Each row is a point on a tangle of strands that fork, close into loops and nearly touch. The rows are in no order.
In the rows, 128 means zero.
Two points are linked if the straight distance between their rows is under 188. Some points are linked to none.
K134: [138 113  88 143 161  91 164 129  83 122  93 139 156 139 147 136 133 134
 127 178 133 101  61 117 127  98 105  89 135 153 153 167 106 137 133 153
 173 139 138 111  86 136  70 112 148 113 118 128  67 119 142 125 107 108
 111 125  78 118 198  92 143 100 148 143 134 129 156 123 173 125 118 120
 149 114 108]
K283: [122 104 176 120 114  79 136 115 191 123 121 178  58  79 135 120 113 132
 154 119 158 104 203 154 159 111 149 109 199 125 105 125 156  74  87 108
 113 150 114  95 150 166 169 105 134 101 123 163 154 100 186 137  75 115
 157 124  56 123  64 106  52  79 152  72  85 124 186 133 100 152 167 127
 178 121 140]
K9: [127  66 138 101 170  83 136 113 173 130  98 167 114 153 109 105 126 141
 112 145 138 107 187 196 185 166 111  78 163 126 134  89 134  89 110 138
 130 160 110 122 123 121  93  86  87 160  86 159 153 142 149 128 105 129
  77 167 120  69 132 144  62 124 115  75 132 120 195  86  99 154 119 149
 132 147 135]
K88: [111 182 192 114  96 198 137 124 127 112 157  67  75 121 145 118 127 116
 144  86 116 168 157 131 101 111 113 140 100 127 105 101 145 160 138  91
  97 117 148 149 164  97 200 166 129 126 194 117 149 144 119 137 165 162
 145 103 190 169  79 156 154 117  89 165 129 165  85 155  77 131 139 122
 129 148 128]
K778: [175  86  97 130 173 142 113 114  95 128 145 132 127 193 126 130 145  95
  97 139 172 129  81 158 163 137 114 149  67 151 111  92 119 180 165 140
 137 151 139 119 109 112 107 118 104 149 102 146 108 172 142 115 180 154
  95 183 122 112 100 156 121 102  88 127 109 164 145 117 120  71 101 144
  78 140 126]
K756: [128 175 126 151  40 136 160 153 132 146 119  84 224 124  98 146  95 141
 145 130 103 137 100  90  87  76 189 120  90 119 145 191 120  98 138  93
 155 114 123 117 170 159 139 165 190 112 126  83 133 114  96 136 134 136
 122 141 122 191 168 112 152 136 161 130 125 131 137  92 129 108 161  99
 102 144 150]
K843: [114 105 119 126 109 107 106 155 187 149 118 123 146 126 101 135  97 152
 149  87 101 126 154 120 137 171 124 110 180 112 144 156 127  67  79 105
 147 157  97 135 116 122 137 115 115 168 114 109 156  94 110 128  93 163
 124  82 157 147 114 115  97 122 153 108 148 138  96  81  92 151 142 130
 156 159 158]
K148: [175 106 165 112 144 161 126  98 140 100 105 107  78 163 115 128 148  98
 120 143 159 149 154 165 159 124  99 115  84 146  75  65 151 148 159  99
  96 138 147 110 134 117 139 122 122  95 138 166 169 148 155 112 187 158
 114 183 121 104  45 156 114  81  78 113  72 149 171 164  84 103 147 132
 114 134 107]
K446: [109 148 173 119 102 197  94 127 110 122 178  83  88 129 106 120 135 103
 113  75 126 174 117 138 120 150 113 148 106 149 101 106 140 185 133  89
 114 137 133 159 146 108 170 143 115 130 176 169 145 155 114 122 179 186
 137  92 196 159  82 164 121 108  83 151 128 180  89 141  64 140 129 136
 124 157 141]
K838: [127 102 160  96 142 111 113 107 189 136 121 164 116 121 103 147 125 138
 129 116 121 139 218 150 178 169 146  75 148 124 108 122 146  57 124  82
 126 164 120  85 159 136 152 124 117 114  94 145 185  90 168 118 107 163
  99 154 117 106  96 141  51 113 115  82  96  98 186 131  70 148 135 129
 154 149 146]
K322: [139 126  84 145  81 126 156  94 161 134 131 144 175 127 119 110 139 115
 103 138 143  95 153 154 188  99 151  97 115 110  67 148 135  85 167 124
 147 141  94 120 168 197 186 155 157 108 115 154 191 171  57 115 149 169
  95 164 127 118 120  94  64 140  93 103 125 143 131 108 108 144 126  90
  57 147 171]
K249: [217  95 158 110 159 109  98 121 127 120 108 141  86 157  88 145 118  84
 118 178 161 126 158  86 103 163 131 139  41 151 141 160 113 142 110 116
 125 185 126 138  89 139  97 108  73 122 127 204 119 118 153 103 139 156
 105 174 104 131  81 100 141  94 103 129  96 159 166 139 144 137 164  93
 129 139 119]
K461: [182  79 111 125 158 103 155 113 118 105 113 154 106 153 105 140 118  89
 115 195 172 126 117 132 162 108 103 110  89 158  96 150 135 137 152 112
 140 161 147  96 108 160 123 147 139  90 123 174 129 140 156 115 148 131
  86 176  80  95  92 109 120  80 119 119 108 139 193 163 144 107 144 115
 117 129 117]
K611: [110 151 130 110 181 183 148  90 134 148 123 124 146 143 165 132 205 176
 175  79 113 129 148 219 149 123 128 131 149 110  99  10 152 166 138 170
  79  82 121 129 114  75  84 134 115  97 142 101 153 147 110 110 168  84
 162 113 184  88 150 192 153 150  99 151 107 103 144 144 133  80 112 164
 133 134  89]
K328: [101 184 167 131 117 170 212  95 129  96 122  99  80 125 196 103 138 123
 158 132 131 134 165 155  97  64  88 130  86 124 121  99 132 172 170 121
  91  94 164 114 154 133 216 177 165 109 182  91 146 153 129 147 170  96
 154 142 132 157 101 159 192 120 118 168 141 120 112 183 141  90 134 125
 110 121  94]
K306: [ 95  71 127 106 163  68 141 103 202 134 103 163 139 139 105 103 126 150
 105 130 111  88 186 198 186 167 122  71 174 104 123 106 135  44 103 135
 127 157  96 130 135 135 109  93  94 156  79 141 165 122 123 138  87 129
  84 153 127  91 152 127  50 125 127  81 148 114 181  67  93 159 112 130
 126 148 154]
K239: [117 148  92 136 102 158 136 149  94 136 171 115 183 153 149 127 127 107
  95 122 141 138  67 112 136 114 150 146 103 142 143 152 124 167 176 147
 140 115 129 114 155 162 129 162 139 142 119 123 127 156 111 141 155 133
 114 154 118 138 134 154 116 148 117 134 145 126 111 138 152 110 121 139
  73 142 175]
K782: [184  76  86 130 178 107 142 120  93 124 126 143 131 188 120 137 136  92
 103 175 174 125  77 138 155 120 108 128  68 153 119 129 109 169 166 144
 155 167 142 116  95 132 100 119 112 132 103 155  93 163 141 111 160 142
  85 189  96 107 115 125 123  84 108 135 110 157 166 118 145  78 110 133
 100 137 120]
K716: [121 177 133 154  71 143 153 158 110 103 157 100 132 114 140 129  98 116
 148 134 127 129 132  61  72  67 132 141  89 115 152 172 125 133 123 116
 119 106 135 134 164 123 212 171 167 150 177  93 110 101 108 144 121 122
 145 117 140 171 107 136 169 147 139 179 160 120  83 152 126 126 143  97
 131 137 115]
K290: [157 118 107 121 118 130 137 128 149 121 128 124 176 159 106 140 124 112
 115 135 134 143 133 136 183 132 141  92  95 125  99 152 129  92 164  96
 146 165 120 107 160 164 162 176 137 111 119 153 179 152 107 117 148 172
  75 172 134 122 123 124  87 122  92 105 119 142 148 106 106 123 132 109
  85 160 156]
K515: [157 126 129 141  73 123  78 176 145 139 135 107 111 110  85 135  91 124
 158 105 122 118 135  37  71 156 141 143 114 121 147 188 121 106  71  96
 151 148 101 149 115 108 160 115 118 151 164 123 105  75 107 122  85 166
 145  84 161 175  91  99 144 130 148 135 140 151  72  98 111 165 165  87
 145 157 136]
K454: [122 136 106 161  64 111 145 141 123 159  92 110 206  78  96 117 113 129
 104 151 113 105  53 121 123  60 179 161 124 147 104 161 100  89 137 107
 173 104 134 125 172 176 102 101 179 105 112 121  99 138  82 138 116 131
 115 152  94 156 216  79 127 125 199  83 122 142 117  68 149 124 142 110
  71 116 134]
K42: [105 163 101 124 116 174 132 143  76 125 177 111 156 152 164 127 140 111
  97 132 123 150  71  88 100 125 138 159 105 122 159 135 120 188 170 154
 111  94 154 123 141 127 110 151 143 137 121  93 105 130 131 153 148 111
 141 145 119 140 137 160 158 171 120 172 150 105 102 167 176 117 113 155
 105 100 151]
K20: [132 103 178 106 147  93 123 114 184 128 115 179  81 102 118 135 123 141
 145 124 149 126 223 153 161 148 148  96 169 133 116 118 157  85 100  96
 118 150 115  88 147 143 146 106 117 117 100 160 169  95 189 127  91 134
 125 149  81 109  75 129  51  94 139  76  82 105 194 132  89 150 152 135
 175 130 134]
K16: [118 148 115 136  82 150  74 173 111 127 175 115  90 102 107 133  95 112
 133  96 123 132 133  38  81 145 122 161 131 112 147 167 132 132  94 112
 119 116 121 153 138  98 169 128 111 164 162 121 104  97 110 129 104 155
 160  87 175 148  77 126 147 144 137 156 159 130  59 137 102 163 137 113
 150 141 138]
K871: [101 132  89 169  65 110 168  99 169 154 105 147 190  94 131 103 138 122
 109 133 136  75 135 146 158  65 170 122 138 107  65 152 120  86 162 138
 158 100  87 128 165 194 169 131 166 121 113 135 170 157  41 128 133 138
 115 133 109 135 158  73  78 146 134 105 132 135 102  89 135 146 121  97
  55 139 171]
K874: [ 94 165 168 102 138 211 126 109  91 128 212  71 146 151 131 130 160 113
  96 103 119 183  64 121  84 154 155 145  92 120 133 129 137 211 155 108
 121 123 154 148 146  94 103 186 122 119 141 119 138 153 150 149 177 156
 116 140 166 194 150 156 149 146 105 184 135 169 114 152 134 124 109 143
  86 114 176]
K836: [ 93 160  99  99 168 152  97 125  81 147 156 146 156 158 161 139 174 156
 119 108  86 159  77  92  99 185 153 152 164  84 154 105 147 175 142 167
  91  90 145 134 123  94  59 137 110 119 103  54 117 139 145 124 134  97
 135 109 161 103 176 143 170 208 126 167 138  75 120 157 170 130  85 177
 138  58 124]
K426: [ 85 119 138 108 134 124 124  89 214 171 117 136 179 128 108 165 125 152
 140  90  62 149 194 163 157 170 160  45 173  92 121 142 131  40 136  99
 138 167 117 115 141 127 143 172 126 135  92  96 190  96 129 134 125 165
 108 109 159 137 131 133  90 134 121 112 133  88 139 100  83 133 102 116
 147 161 162]
K785: [202 110 134 133 146 106 114 114  91 108 109 131  84 155 106 139 119  98
 111 188 156 107 127  74  82 128 119 141  58 151 156 180 105 152 112 153
 131 167 135 142  75 123  90  99  84 131 135 182  71 123 135 104 132 140
 129 156  94 149 110  92 171  80 125 149 125 157 146 147 187 139 130  76
 135 128 104]
K335: [109 130 101 149 123 117 163 111  85  80 136 165  87  75 188 105 122 114
 106 163 147  92  93 121 132  68  67 158 124 161 134 121 100 166 153 183
 149 111 153 157  92 153 161 107 173 112 174 135  69 133 125 141 101  82
 181  96  97 108 133 148 165 108 140 150 165 103  84 189 152 113  91 148
 119 104  79]
K649: [134 136 192 129 166 125 121 117 140 105  69 138  33 111 155 121 144 139
 187 126 131 128 216 156 111 118 107 119 183 117 120  86 145 134 105 155
  83 115 142 149 103  95 109  78 105 111 132 133 117 113 185 118 114  76
 181 101  99 106  78 108 174 107 133 120 101  85 160 152 140 149 164 118
 202 118  82]
K116: [142 126 207 123 139 119 120 115 130  97  83 149   7 104 155 121 127 110
 163 141 161 119 213 142 114 105 115 128 171 140 113 112 150 137 117 136
  82 127 145 141 106 129 121  82 111 108 143 163 112 115 193 123 128  94
 167 122  71 115  49 108 147  87 133 109  84 111 158 161 132 152 187 117
 182 124  85]
K466: [154 102 104 146  94  95 127 158  84  96 141 137 122  77 121 110  96 101
  80 174 155  80  28  85 112  77 106 161 119 162 150 158 104 138 129 165
 171 115 118 137  98 147 106  75 143 120 174 182  50 100 101 123  90  98
 138 116  73 118 169 101 132 115 170 142 145 163  90 139 168 124 125 116
 101 102 102]
K645: [ 86 161 109 152 108 118 167 134 142 131 126 129 128  97 182 114 121 143
 171 106 112 120 172 144 125  85 112 144 163 116 130 111 112 109 129 164
 121  95 133 126 153 143 202 166 148 147 134  86 153 139 110 146 132  98
 180  91 140 129 122 149 149 156 118 126 153 100  87 162 140 126 113 136
 153 134 124]
K112: [183  89 163 141 117  84 122 146 155 120  87 145  99 119  94 129  87 118
 141 165 147 107 149  95 126 131 132 121 122 143 131 170 128  88  85 104
 147 159 118 108 104 157 123 109 130 112 138 168 119  73 149 128  91 125
 100 115  84 133 117  85 127 104 153 122 108 148 149 125 140 152 185  87
 146 137 132]
K321: [137 169 165 132 169 155 127 112 122 106  86 120  66 134 155 129 169 162
 194 107 111 138 198 150 105 120 101 133 153 101 110  68 141 134 102 148
  72  98 142 151 111  63 107  95 107 114 143  95 119 118 146 104 127  79
 186 102 145 111 110 125 205 122 122 153 118  84 149 159 141 122 137 114
 192 114  69]
K830: [100  95  85 136  80 115  91 181 151 144 169 139 139  90 105 111  95 125
 100  98 123 104  93 108 137 143 124 164 185 140 133 151 133 116  96 145
 135 109  94 128 148 149 143  94 120 169 141 137 130 108  73 138  96 144
 119  88 142 119 102 113  82 156 152  98 175 143  66  98 108 167 142 144
 101 149 168]
K742: [171 107 113 153  74 101 115 190  97 127 128 121 152  90  74 122  95 110
  96 156 146  93  39  72 107  82 151 172  98 151 133 155 102 130 124 129
 166 123 104 127 138 159 121  98 146 127 169 162  76 104  75 119  97 125
 116 143  93 139 157  93 135 124 181 110 138 162  90 101 147 126 160  95
  93 127 114]
K574: [132  92  80 131 148  97 124 150 110 133 130 150 156 145 148 118 124 127
  98 133 148 112  95 155 172 141 111 130 145 152 140 121 114 131 121 163
 143 122 113 110 117 149 103 102 114 170  94 137 112 151 110 133 116 125
 110 141 108 100 158 137  83 135 131 108 151 138 118 104 141 131 110 149
 102 138 151]
K349: [100 194 158 145 102 156 192 120 115  96 138 104  94 118 184 114 123 122
 163 138 132 136 166 112  72  61  97 129  84 112 150 139 124 152 137 119
  95  94 163 134 161 120 228 177 170 133 181  78 119 128 132 154 136 101
 159 125 136 169 110 147 200 142 129 186 159 106 101 178 140 104 128 115
 132 111  85]
K736: [ 99 173 124 145 123 147 192  98 130 124 116 119 122 128 199  97 138 137
 158 113 127 126 163 176 130  79 107 133 118 127 115  90 122 154 172 149
 110  93 144 110 148 156 195 182 151 122 148 104 163 168 118 143 172  95
 159 129 135 130 116 168 151 132  99 130 138 112 110 173 154 103 107 145
 115 139 122]
K920: [169 102 131 136 154 163 130  93 109 116 123 119 100 185 140 113 147 101
 112 135 160 129 121 183 158 116  96 147  75 157  81  55 134 178 170 135
 112 123 146 120 110 104 125 113 125 122 124 139 137 164 132 117 196 141
 127 169 133 111  77 172 135  92  84 131 100 161 145 143 107  72 113 139
  89 139 110]
K850: [169 131 142 101 154 153 104 141 103 121 149  94 136 182  82 154 145  95
 106 114 138 165  86 103 130 173 129 124  36 138 132 151 111 157 142  90
 135 183 126 143 126 111 121 168  99 124 138 163 130 149 134 107 155 191
  97 160 152 157 120 141 123 109  85 137 114 175 130 118  97 118 128 111
 110 152 141]
K717: [ 96 173 117 133 104 168  81 148 105 116 182 120  85 109 141 125 114 120
 122  88 113 149 147  64  87 141 108 179 146  98 135 127 136 148 104 127
  89  87 148 159 150  88 161 137 125 149 151  93 113 118 117 134 126 122
 172  89 181 133  89 138 176 175 129 166 157 107  64 171 107 152 119 152
 147 105 132]
K570: [127 118  82 131 140  86 109 165 113 122 126 109 178  97 128 111 107 148
  95 142 126  97  44  81 100 142 128 135 173 131 184 150 114  96  84 157
 152  93 104 121 116 122  68  64 128 145 112 111  84  92 126 151  74  95
 144  94  85 126 210  87 117 145 186 128 141 140 104  84 163 147 125 144
 139  70 117]
K413: [128  78 136 149 124  63 160 114 190 124  76 149 130 114 104  95  94 128
  99 162 135  67 105 171 166 108 117 109 170 137 111 132 126  55  84 121
 154 135 120 123 122 162 100  94 123 109 130 183 121  96 118 140  76  93
  91 110  78 116 185  71  89  97 165  99 131 167 160  71 153 147 138 125
 111 104 133]
K542: [ 94 184 159 101 113 214 144 121  92 123 214  73 142 149 157 115 139 105
  91 120 114 164  66  96  69 128 157 157  86 106 151 143 132 209 170 133
 108 103 164 146 152 103 110 183 131 123 139  98 128 144 138 150 165 130
 129 147 154 182 137 155 165 171 117 189 145 133 112 166 160 120 118 157
  78  96 172]
K643: [122 122 110 124 120 111 108 146 162 158 118 111 189 138  91 158 102 148
 139  92  95 140 121  96 127 176 143  96 152 112 158 170 117  71  99  92
 164 150 103 122 115 115 107 129 124 161 101  91 136  89 109 137  99 156
 115 103 148 158 157 111 109 140 173 111 137 125 103  64 110 130 144 115
 139 153 155]
K107: [127 110 101 150 103 107 128 143  81  81 153 154  96  60 160 107 100 106
  74 174 151  81  57  84 113  80  82 157 122 155 150 143 105 153 136 179
 157 110 138 155  96 145 130  76 153 130 181 166  46 103 116 135  87  91
 164 104  85 105 145 126 153 116 156 158 159 126  76 172 157 126 103 134
 114  96  93]
K31: [193 102 134 115 133 109 132 128 140 105 130 151 105 120  88 154 116 102
 122 177 172 140 155 115 167 133 133 117  87 148  88 150 150 108 131  70
 126 160 128  82 137 176 161 144 142  81 127 189 164 110 158 110 122 140
  89 178  89 102  75 106  85  88 118 100  96 138 198 164 114 121 177 108
 126 125 128]
K550: [164  69 148 104 171  86 122 115 137 126  92 160  91 160 114  99 113 133
 119 162 165 117 171 175 151 173  99 107 140 145 163 101 128 136 101 145
 127 158 111 145  90 116  68  65  65 172 101 172 119 143 155 131 118 125
  83 157 108  75 126 123  93 113 123 104 120 149 175  89 122 149 134 155
 141 135 115]
K650: [100 137 125 124 102 170  87 148 114 136 170 111 108 132 105 129 131 116
 113  72 124 160 126 135 143 164 114 146 139 145 121 128 133 161 124 106
 123 133 122 140 138 119 153 142 114 154 133 149 148 150 112 119 155 174
 130  95 176 138  96 161 109 143 100 130 142 156  85 132  89 143 120 144
 130 161 156]
K880: [114 163 122 138  64 131 140 122 160 170 108  94 237 121  87 167 107 149
 136 114  74 145 115 106 106 120 204  85 117 107 136 183 110  58 148  78
 170 134 127 120 155 151 106 158 180 113  96  74 134 116  90 138 135 148
 108 143 142 183 184 103 130 132 169 110 114 113 139  56 118  99 153 101
  97 155 169]
K755: [100 123  95 164  93  94 167 114 149 150  83 141 205  93 131 113 126 128
 107 155 118  83  86 156 163  65 159 120 151 127  80 154 108  74 142 129
 165 105 117 126 155 180 114 116 168 106 103 133 127 140  73 136 111 120
 116 134  87 140 213  71 102 124 174  97 130 135 124  69 155 133 125 109
  66 117 143]
K835: [169 122 100 139 146 106 132 141  69 113 113 126 130 158 117 146 132 116
 114 182 147 105  75  75  95 114 122 119  84 143 173 184  97 149 124 153
 155 144 132 123  87 120  74 100 127 132 124 143  54 118 132 116 113 125
 128 150  79 149 167  86 158  94 144 155 129 142 144 126 178 128 123  89
 139 118 103]
K286: [138 117 200 126 113  93 122 125 151 109 108 159  13  81 147 121 108 106
 169 139 174 111 201 124 118 100 132 124 180 140 124 141 148 108 104 116
 102 140 134 117 121 158 158  97 132 105 152 163 120 103 207 135  96 106
 159 109  63 119  47 102 112  78 139  99  84 120 158 163 121 154 195 110
 184 125 111]
K722: [ 95 127  77 103 183 126 109 126  87 127 138 162 154 124 183 118 173 170
 122 141  96 133  82 127 127 184 119 169 165 108 126  69 135 178 139 211
  96  79 130 135 106 122  88  86 114 109 110  72 105 149 136 128 119  69
 150 101 140  77 164 152 162 193 121 148 146  67 117 159 176 119  83 201
 146  57 116]
K890: [209 105 154 105 158 131  90 135 126 116 123 116  90 175  79 143 134  79
 108 142 157 139 137  98 117 175 122 139  30 143 127 139 112 148 125 104
 124 193 122 153  99 122 105 119  69 129 135 195 132 133 137  94 151 180
 107 171 140 131  73 127 131  94  82 123 102 171 145 131 110 129 152 111
 117 151 123]
K988: [107 114 115 129 140 105 106 158 137 122 120 137 106 123 154 106 118 160
 146 103 125 124 155 163 141 149  94 149 182 123 142  86 137 129  89 165
 111 113 108 147 113 111 123 100 100 176 103 102 138 145 118 125 102 111
 165  93 143 103 122 139 114 147 132 104 148 118 103 119 116 152 111 160
 175 132 134]
K495: [158 117 128 115 141 140 118 136 129 125 128 118 145 173 102 143 132 110
 116 121 134 158 135 139 168 156 124  96  89 138 115 132 124 114 148  90
 141 174 125 114 140 132 139 168 118 124 117 152 161 149 136 114 158 179
  75 162 144 119 122 146  97 118  86 116 114 147 141 118  93 122 128 122
 113 168 146]
K564: [ 65 188 117 149 117 143 148 129 133 147 178 127 145  87 177 120 122 151
 159  88  94 145 160 110  92 127 130 168 169  90 152 110 124 128 128 167
 105  70 145 146 155 120 185 182 151 137 130  61 157 145 117 147 133  82
 184  82 181 124 112 150 161 202 117 142 144  76  87 175 153 124 108 186
 149  93 138]
K580: [131 149 145 101 165 184 128 122  87 129 188  78 155 185 121 149 167 108
  98 114 128 177  46 118 108 150 162 136  48 122 141 142 125 196 166 106
 128 158 144 140 141  95  92 183 109 117 132 131 114 165 155 131 178 177
  96 183 147 186 151 148 134 117  92 164 116 174 135 120 116  95 108 124
  84 133 161]
K911: [ 85 162 110 107 157 161  86 127  81 161 171 120 152 157 123 155 165 138
 118  79  94 181  85 104 106 196 153 133 163  94 163 133 142 161 130 118
 115 109 139 135 122  86  69 162 112 139 100  81 132 143 145 136 146 132
 123 107 170 134 173 145 143 188 127 160 140 108 110 137 139 133  91 150
 138  97 141]
K138: [114 168 134 119 169 169 138 112 112 116 118 126 107 133 169 126 184 169
 179  89 109 137 164 171 129 125  99 154 151 105 102  34 140 158 119 167
  74  78 129 149 111  74 111 111 117 112 143  90 130 135 113 104 145  74
 193 100 169 103 137 160 182 147 116 156 117  94 128 158 142  92 119 151
 163 121  79]
K965: [108 124 124 130 127 140 135 101 160 122 101 136 104 140 162  97 154 138
 136  90 123 122 188 217 176 102 108 109 172 136  88  51 130 127 139 161
  96 124 116 122 147 137 158 126 127 138 107 136 181 186 111 114 157 143
 154 138 140 103  92 164  92 141  86  72 128 118 126 132  98 137 113 142
 127 162 130]
K857: [103 153 101 148 125 153 151 122  79 101 157 141 121 119 183 111 135 124
 108 149 133 121 109 109 119  96  98 177 108 138 139 104 109 186 165 169
 116  91 157 138 125 137 161 122 158 129 149 103  91 127 120 149 137  87
 173 124 118 123 124 163 176 144 130 173 162  89  91 187 167 108  98 156
 115  98 106]
K773: [ 64 169 121 129 116 169  93 136 122 139 189 119  98 105 136 128 128 139
 136  65  90 163 155 105 100 156 118 177 192  92 130 107 145 148 107 131
  94  76 147 157 147  90 156 157 133 131 134  82 155 143 124 129 146 111
 173  60 201 125  98 146 166 190 120 157 146 106  73 163 102 143 117 181
 156 102 144]
K227: [194 117 155 141 100 100  84 156 148 122  96 113 100 129  88 132  89 114
 158 147 137 104 156  43  72 149 146 133  87 130 154 192 118  98  69 104
 136 162 108 132  97 130 135 102 106 128 152 153 104  72 136 123  86 149
 129 110 118 172 101  86 160 121 136 140 117 144 113 113 140 169 179  57
 145 148 126]
K864: [194  99 153 134 102  96 119 147 161 118 106 145 114 111  74 150  97 107
 134 163 150 125 146  86 143 133 157 124  90 142  98 169 140  92 110  69
 139 167 118  91 135 179 164 137 149  81 148 170 151  86 138 116  97 141
  88 148  96 126  90  91 108 105 138 107 107 148 164 132 119 139 197  92
 128 128 134]
K234: [101 113 121 124 120 113  94 160 166 140 122 128 112 128 123 115 108 154
 150  83 111 131 165 147 137 164 106 132 191 116 139 121 135  98  82 127
 125 139 102 149 119 112 133 116 103 176 106 109 155 123 119 127  97 152
 146  79 161 125 104 128 101 135 134 103 146 133  97 100  92 161 129 146
 171 156 151]
K971: [134  94 118 145 142  73 167 114 139 114  76 138 146 110 126 118 105 129
 113 177 122  73  59 153 146  87 101  89 162 162 125 168 116  86 115 139
 180 130 135 117  94 148  71 109 152  87 132 167  81 104 137 128  83  87
 100  94  75 115 211  68 120  99 164 110 128 154 157  97 168 134 130 129
 122 103 113]
K946: [132 144 111 138 172 170 161  84  75 123 142 123 125 186 176 127 174 132
 119 153 133 127  80 143 116  99 111 156  62 141 116 101 121 220 183 144
 107 114 171 120 102  87 105 129 135 108 117  94  85 129 137 125 174 112
 132 163 124 147 132 144 179  97 111 192 134 131 157 148 179  72  87 133
 105 106 101]
K208: [161 122 175 108 141 135 124 112 137 100 119 133  60 119 118 145 141 109
 140 142 171 155 182 139 154 125 124 117 108 152  85 105 165 129 143  73
  97 131 139  76 151 147 165 127 134  89 133 172 168 124 181 115 151 145
 129 178  88 108  40 138  85  76 103  94  69 128 193 183  96 123 167 126
 153 120 108]
K166: [ 79 143 140 117 149 140 123 103 174 178 122 126 175 136 123 166 132 157
 154  80  77 165 169 169 144 170 156  63 166 100 138 127 136  77 140 101
 139 155 125 124 128 103 124 192 121 149  95  84 186 122 141 136 144 150
 109 103 182 128 156 156 116 148 113 122 133 101 126 105  95 129  86 118
 161 154 138]
K898: [ 89 125  91 106 204  96 121 131  96 138 114 165 159 106 177 122 169 192
 153 145 103 131 103 166 128 172 115 154 171 123 128  67 143 164 119 213
 112  92 115 133 100 110  98  99 106 124 109  74 110 155 132 122  98  62
 159  90 146  74 185 148 146 168 128 129 146  73 138 132 167 115  64 182
 181  71 104]
K68: [ 90 139 118 113 136 162  74 135  94 155 174 111 135 143  91 153 150 121
 107  65 107 183 104 119 126 210 129 127 156 118 152 149 131 161 113  89
 128 136 123 145 115  94 102 150 106 146 110 131 146 140 137 132 151 174
 122  92 178 153 144 149 119 158 117 148 140 151  96 120 101 145 110 135
 138 137 147]
K121: [ 65 145 133 114 189 141 121 103 160 197 120 139 173 124 142 155 171 182
 161  87  87 147 165 213 150 164 165  89 174  99 131  77 151 111 146 142
 121 135 121 128 122  91 101 184 106 145  92  82 175 167 129 131 145 120
 116 114 203  87 181 178 122 177 109 116 132  87 140 113 117 121  61 138
 151 132 120]
K529: [102 150 113 122  97 130 122 130 150 171 138 100 222 131  87 173 111 148
 132  86  76 159 107  97 120 166 179  80 145 105 160 184 116  68 135  84
 169 146 114 126 133 130  97 157 154 138  98  83 138 107 104 141 126 162
 112 119 155 169 177 120 110 144 166 120 125 120 122  58 107 109 140 112
 114 161 162]
K151: [114 112 110 125 181  79 129 141 120 120  96 149 121 117 159 102 132 173
 151 141 126 117 131 172 135 156  88 136 181 130 150  82 137 133  91 185
 120 110 109 143  96 109  97  94  97 159 106 100 115 138 134 125  85  80
 157  91 126  86 168 127 129 134 135 118 149 104 131 109 143 142  86 155
 193  93 109]
K548: [125 153 110 165  78 120 148 164  92  96 138 120 144 104 138 125 103 114
 135 161 137 106  98  66  94  52 120 143 109 128 152 174 110 126 126 136
 146 106 134 130 138 141 171 137 178 136 169 115  84  97 107 138 108 100
 155 116 109 154 147 122 172 131 160 163 151 121  87 155 150 124 134  97
 131 126  99]
K859: [129  77 149  85 179 120 114  97 165 145 121 168 115 139  98 150 153 137
 114 133 120 127 208 180 186 178 132  66 141 124 115  92 149  76 151  99
 130 157 135  96 146 105 116 114  97 123  90 157 176 125 178 115 128 152
  60 184 138  69 126 162  59 129 102  79 102  89 201 119  78 139 105 140
 124 150 126]
K573: [ 92 147 122 119 185 163 128  97 133 176 127 132 163 138 157 144 189 179
 160  83 104 146 143 218 155 148 148 111 156 114 117  50 150 154 149 148
 108 108 126 127 125  89  93 166 112 131 108  92 159 171 126 125 163 108
 119 124 188  88 173 185 132 165  97 127 124 101 137 128 134 111  75 162
 128 138 119]
K954: [178  78 148 114 148  79 119 124 131 119  87 153  89 146 122  97  97 126
 119 175 167 106 160 145 128 160  95 125 139 149 177 130 129 130  83 155
 134 157 112 158  77 133  70  66  70 167 117 182 100 122 144 136 108 117
 107 129  92 100 130 102 108 104 134 124 120 167 148  97 144 159 143 135
 150 124 117]
K202: [150 131  97 150  70 108 146 170  90 135 107 109 194 109  90 133 114 121
 109 159 130 106  37  98 116  60 169 153  94 149 129 174 103 118 148 115
 173 115 125 119 157 171  98 112 185  95 132 134  77 138  92 132 118 127
 114 166  89 154 201  91 146 116 183 105 118 150 132  95 150 107 157 100
  84 125 124]
K507: [123 147 128 181  31 120 136 149 158 147 106  85 204  83  89 138  88 141
 164 133  95 118  98  72  72  53 182 140 133 114 127 177 104  75 100  97
 161 101 132 126 156 135 160 125 203 127 150  77 103  82  99 134 118 129
 139 106 122 191 151  88 167 141 198 119 136 119  89  93 129 122 156 103
 114 129 122]

A piece is two or more points that can be reached from each other along the links. Count, over all rows, the pieces, the separate loops (a circle has one, a figure eight two, a Y none), the forks (points with three links) and the tips (points with one).
pieces: 4
loops: 2
forks: 4
tips: 8

A fork is a point with three links, a tip a point with one. Leave the first point through the second and follow the links. Name the first fork or tip that comes.
K515, K16: K548
K413, K971: K850
K116, K649: K426
K148, K920: K31
K850, K890: K413
K843, K643: K507
